Points on a hilly landscape, in no order, each with its height.
A ball rolls from a point to the lowest of its 2 nearest points, and stops where none of them is lower. Distance is the straight distance between rows; heights are no part of it.
fipu height 487: [142 108  98 182  60 184 139 137 121 146 127 126 116  65 116 126 115  87
 130 136 115]
lig height 730: [165 119 132 155 109 107 129 117 147 119 145 177 119  97 119 168 126 122
 120 175 138]
guv height 558: [106 139 170 135 148 107 117 129 142 145 112  89 131 213 135 146 126 152
 174 112 143]
kiz height 570: [123 127 129 147 135 156 104 137 109 120 132  65 135 167 113 124 143  91
 150 106  90]
lofa height 838: [106  97 113 183 162 111 118 123 121 107 154  82 130 137 140 142 139  89
 150 151  66]
pedi height 651: [164  97 171 115 154 125 100 152 134  57 158  86 149 171 101 164 134  98
 159 130  71]
fedi height 689: [163 138 153 162 123 132 124  65 152 142 116 151 166 184 108 175 112 166
 153 150 170]
nud height 471: [145 144  88  94  69 205 136 138 115 163 110 128 124  98  81  74 113 142
  91  89 142]
belil height 413: [113 125  56 124 111 104 145 121 158 149 133 174 104  84 103 122 104 170
  83 107 151]
libo height 384: [131 132  92  86 117 130 165 135 125 138 133 145 111 127  95  81 144 126
  99 200 121]
ges height 370: [ 99 133 117 138 157 117 133 137 125 164 117  64 109 170 108  94 157 156
 125  80 110]
kubov height 911: [150 141 169 150 156 128 113 100 122 116 150 105 149 131 143 154 166 122
 126 116 113]
finoz height 549: [123 111 196 122 178 131 102 190 107  46 191  79 157 113 187 121 133  61
 187 137  86]
vosam height 336: [ 85 143 101 151 142 119 116 100 120 163  95 108 128 176 133 123 122 146
 130 129 128]
Rimu height 420: [136 180 135 101 115 142 118 121 118 157 122 150 136 118 118  92 137 152
  88 177 163]
sapo height 605: [132 123 111 171 135 173 100  88  92 145 115  87 160  93 136 128 148 116
 113  67 101]
pib height 874: [146 108 120 158 136 121 140 132 128 139 135 100 101 119  95 126 164 134
 108 105  92]
zorav height 532: [147 138 129 175 138 193 104  90  89 117 135  98 180  96 145 117 152  73
 140 149  97]
kuvuv height 775: [116 115 157 105  86 104 157 186 167 127 129 122  72 139 124 168 118 139
 147 123 114]
Moge height 597: [148 150 131 157 117 187  97  78 100 160 104 116 177  83 132 126 136 164
  95  69 131]
kagom height 407: [152 121  82 142  92 150 131 119 139 150 119 151 115  82  81 127 119 155
  93  84 136]
doman height 320: [174 122 133 125  87 167 124 131 131 125 110 135 125 153  75 145 121 123
 143  87 132]
kaz height 760: [137  93 147 158 145 112 144 168 109  86 146 142 116  51 154 122 154  77
 157 126  87]
Nopi height 313: [146 110 124 131 159 109 113 103 129 106 113 134 136 189  94 154 131 134
 130 125 106]
Tuge height 356: [104 167  79 115  80 151 146 127 166 180 146 152 123  77 102  86  91 181
  75 169 179]
dugeg height 621: [126 125 115 121 159 128 102  92 102  91 120 141 169 137 151 141 137  77
 145 151 111]
boke height 818: [122  99 124 147 135 102 158 166 128 120 149 117  89  76 127 117 166 110
 122 120  76]
gupi height 608: [126 109 161 164 134  78 136 112 167 135 122 133 113 164 133 199 113 169
 152 104 141]
tero height 362: [124 154  84  80  82 141 158 140 152 150 150 172 110  93 102  88 112 143
  90 186 162]
Rer height 254: [ 72 112  88 119 145  83 147 120 136 142 104 119  94 197 119 125 109 154
 124 137 120]
dufov height 937: [123  83 144 104 217  65  86 156 121  39 181  91 156 162 153 130 121  93
 150 159  77]
nifu height 679: [147 100 140 116 183  57 124 116 106  93 138 163 131 104 159 117 142  97
 112 197 128]
boda height 562: [132 145 153 174 138 201 121 100  81 115 141 124 182  53 196 120 154  80
 141 118 109]
tefam height 636: [127 130  82  73  83 132 155 149 173 138 115 169 101 160  71 125  86 156
 134 104 169]
Dumi height 87: [105 127 167 121 185  84 104 114 124  98 156  91 142 147 200 169 147 100
 142 110 112]
vikeg height 803: [151  87 162  85 169  87 112 164 142  62 138 107 119 168  98 153 141 125
 132 141  76]
lizus height 595: [140 139 215 130 146 119 128 158 111  92 166 127 123  90 200 140 160  83
 140 159 130]
mima height 388: [141 131 150  66 106 111 140 168 135 101 126 154 100 138 125 128 130 109
 125 168 133]
Bekap height 866: [171 140 192 158 129 173 118 115 116 120 149  79 147 131 137 155 169 122
 131  67 117]
Sim height 450: [153 118 155 101 162 131  98 161 112  59 158  98 153 153 117 113 147  65
 153 152  83]
dimo height 418: [100 123  74 113 121  89 138 129 144 137 132 183 102  70 149 121 113 132
  96 146 152]
Fiv height 670: [129 120 160 150 103 107 135 150 152 132 134 131  97 121 143 189 128 133
 140 110 123]
vumo height 319: [ 77  90  83 113 127  87 146 142 141 106 109 144  95 160 139 154  91 105
 143 173  91]
Dafe height 505: [146 121 110 185 104 196 118 121  86 129 124 117 151  55 134 104 136  80
 130 139 101]
Daf height 483: [150 157 110 114  72 199 127 130 134 184  98 125 144 118  66  70  94 192
 106  92 181]
Gol height 128: [ 91 139  82 104 151 113 129 119 111 153 108 128 116 111 129  86 155 149
  88 117 118]
Bidi height 365: [ 95  94 147  92 142  63 173 175 143 118 155  93  78 138 148 114 134 120
 126 204  89]
bara height 167: [ 78 119  53  92 142  99 152 116 123 143 108 146 103 145 123  99 122 137
 101 146 115]
bapod height 438: [ 90 113  49 130  95 154 142 121 131 164  87 116 110 158  93 117  92 136
 142  80 126]
fote height 369: [ 92 162 120 160 126 147 114 101 127 193  85  98 154 160 133 106 119 182
 142 104 164]
Keru height 658: [138 111 138 135 190 131  92 105 111  65 180  83 181 153 156 143 150  76
 161 111  81]
botet height 440: [139 121  79  97 132 139 120 129 101 104 108 177 136  86 110 102 142  99
 111 114 115]
morip height 350: [133 150  99 135  75 161 161 140 146 182 145 136 106  56  98  92 125 173
  74 137 144]
Bis height 688: [109 122 105 180 125  86 135  88 157 159 122 156 114 159 129 168  92 167
 118 170 155]
Rebu height 694: [120 104 172 128 174  93 127 179 109  66 165 111 127  82 169 108 151  74
 162 147  92]
fil height 502: [112 113 117  64  87 117 175 164 156 125 135 135  84 164 100 126 112 128
 143 177 114]
vunel height 417: [102 130  74 138 117 155 105  97 124 162  70 135 152 168 103 127  95 150
 146  74 148]
kib height 496: [166 129 128 148  90 172 145 141 144 186  89 125 142 132  68  86 107 206
 138  48 194]
lof height 419: [137  98  50 113 107 140 151 125 124 131 113 158 111 103  71 107 124 130
 100 109 103]
mar height 780: [158 138 177 149  97 179 128 148 118 144 131  76 111 146 105 128 150 114
 139  79 121]
vesi height 289: [101 112  90 154 110  96 173 135 154 154 139 139  83 119 118 131 120 146
 109 176 113]
Zulo height 200: [105 129  91 109 127 140 154 135 122 175 108  94 107 126  93  78 154 169
  99  73 115]
siti height 676: [115 123 144 145 149  69 121  85 134 137 126 140 124 158 168 173 112 136
 119 175 154]
Tuda height 578: [101 158 133 144 139 157 108  96  93 128 128 150 170  68 217 138 138  97
 127 118 139]
las height 445: [120 110  90 155 101 165 129 134 112 130 117  96 118 115 119 126 129  79
 140 120  87]
giben height 649: [119 135 170 130 163  82 112  90 135 138 112 115 136 210 153 160 117 155
 143 150 165]
naruk height 506: [115 139 180 109 121 115 133 175 122 107 146 137  96  96 184 151 147  96
 131 120 124]
komo height 449: [132 176 127  91  74 169 144 149 138 165 125 143 116 142  98  95 122 151
 114 143 170]
piniv height 643: [165 156 163  83 134 133 109  92 115  98 131 190 161 119 171 160 126 115
 117 133 179]
zope height 163: [ 87  84 104  97 126  69 194 156 156 137 150 128  65 137 126 126 121 150
 114 172  97]
gidi height 635: [138 140 110 112 132 126  99  92 119 110 114 180 156 119 150 153 117 108
 122 142 151]
dat height 703: [118 135 163 159 172 108 133 125  89 100 141 153 147  36 200  95 145  82
 150 178 136]
fip height 380: [ 98 103  86 134 106 127 141 146 129 117 118 130 107 127 131 135 114  75
 153 167  89]
biz height 617: [126 107 127 153 106 154 137 142 130 149 116  59 105 178  90 128 130 119
 151  88 100]
los height 660: [122 127 115  84 100 132 151 162 141 143 106 128  91 146 101 125 131 149
 132  51 131]
Giv height 268: [ 98 119 135 138 208  66  96  90 116 105 149  90 145 188 175 148 134 121
 124 134 113]
Goz height 556: [125 131 149 163 175 115 114 127 130 137 142  52 138 199 105 115 153 152
 140  80 108]
nisik height 885: [134  85 158  84 187  63 108 142 128  69 143 116 126 173 142 145 122 108
 124 177 100]
Vileg height 648: [153 114 204  98 176  77 118 138 112  71 159 129 137 116 191 148 139  87
 139 177 129]
romi height 194: [ 81  99 126  81 145  89 115 159 130  89 112 108 112 173 156 152 103  86
 155 159  90]
Sef height 593: [168 157 158 147 107 202 112  74 119 154 108 137 180  99 140 146 121 176
 116  34 170]
ses height 584: [114 167 141 149  99 190 111  94 115 135 132 160 162  67 202 165 117 122
 117  88 159]
Pidek height 211: [140 130 142  79 146 115 124 162 114  94 139 118 121 154 113  96 156  88
 130 166 102]
Zegur height 529: [130 143 134 133 104 136 143 149 152 179  96 131 123 160  99 112 115 192
 149  66 189]
pafu height 702: [165 125 135 160 146 123 133  91 145 138  88 151 157 209  70 134 114 183
 152 125 161]
rurug height 905: [153 135 149 161 138 144 128 134 110 143 147 100 117  77 124 107 184 127
  92 105 103]
sadap height 588: [140 174 165 141 100 176 115  93 138 145 131 161 154  96 171 169 112 161
 120  61 187]
Zol height 439: [114 140 142 124 108 124 138 165 124 116 143 175  98  56 188 144 134 110
 114  99 146]
gamoz height 403: [132 161 116 128  90 189 107 115 121 161  90 132 154 148 112 125 105 147
 144  60 174]
vizi height 606: [123 123 174 119 130 100 149 185 139 114 161  91  88 126 139 121 157 106
 132 172  88]
mil height 664: [133 173 116 137  98 161 102  97 142 180 104 151 169 124  92 101  94 194
 109 145 183]
Zem height 342: [106 121 184  96 175 100  98 163 114  63 163  86 146 136 207 149 135  73
 160 124 105]
vavez height 385: [157 115  96 132  92 155 149 122 135 158 106 120 113 145  55 109 119 159
 119  94 137]
poriv height 390: [113 163 121 155  93 188 101 113 126 200  79 111 166 123 126 100  95 191
 135  63 182]
pur height 201: [133 117 111 118 111 133 128 126 144 126  96 137 120 202  80 146 104 135
 152 124 128]
Suze height 426: [113 119 117 135 121 101 147 156 124 115 138 186 106  36 173 118 123  96
 130 154 141]
Potem height 514: [152 156 159  76  97 132 140 166 141 134 124 144  98 155 101 121 143 140
 122 124 149]
Bepeg height 583: [138 114 121 155 171 148 103 106  93  74 146 114 180 113 147 123 146  53
 167 147  84]
tigo height 758: [122  99 119 173 193 111  98 118 121  94 172  65 149 172 119 138 141 106
 139 107  66]
fudi height 933: [136 147 156 144 178 102 115 123 115 128 156 100 133 119 137 106 180 130
  97 142 115]
lote height 667: [148 183 145 146  91 159 103  98 149 162 135 168 155  94 125 136  98 170
  98 155 194]
nurel height 333: [124 135 109 160 102 128 153 138 139 161 142 140 103  70 124 113 139 138
  96 170 126]
raf height 873: [127 109 153  89 110 122 156 185 151 124 126  88  81 163  95 138 138 138
 144  88  95]
dasu height 655: [110 142  67 116 102 131 134 117 167 159 103 168 127 157  79 109  71 178
 123 115 184]
Lusu height 406: [130 151  99 110 127 115 133 100 132 148 119 158 127 150  98  94 118 156
  88 211 149]
Bam height 711: [139 125 138 159 161 108 127  90 109 104 142 176 158  43 187 139 143 104
 128 163 137]
Meko height 719: [169 138 147 162 120 133 128  91 133 115 150 182 147  59 154 170 138 129
 108 138 146]
Rufe height 569: [114 126 132 144 113  93 141 133 170 159 101 151 111 172 115 159  95 184
 157  89 181]
debuv height 389: [103 130 154 107 144 109 103 129 131 109 118  93 134 207 150 168 117 103
 166 141 114]
lor height 458: [147 131  86 111 107 193 114 130  85 133 101 141 143  68 105  81 137 110
  90  88 117]
gitem height 661: [128 147  91 142 138 133 112  84 138 165  87 161 164 164  87 110  98 198
 118 123 178]
Pimib height 586: [111 100  76  50  87 130 197 154 163 132 131 151  89 174  71 117  96 154
 136 134 122]
pufil height 693: [137 102 161 131 170  71 143 144  94  84 137 166 129  60 174  93 130  79
 156 199 135]
zusib height 677: [153 160 154 136  99 124 121 110 153 149 127 157 128 149 122 153 114 154
 126 155 182]
revoz height 673: [174 144 197  88 142 106 112 122 121  97 142 153 139 140 159 151 146 111
 120 168 154]

Where does a ball stop that starts at each point below?
Tuda => romi
fudi => Dumi
komo => zope
Bekap => romi
Rufe => pur
pufil => pur
vunel => Gol
sapo => romi
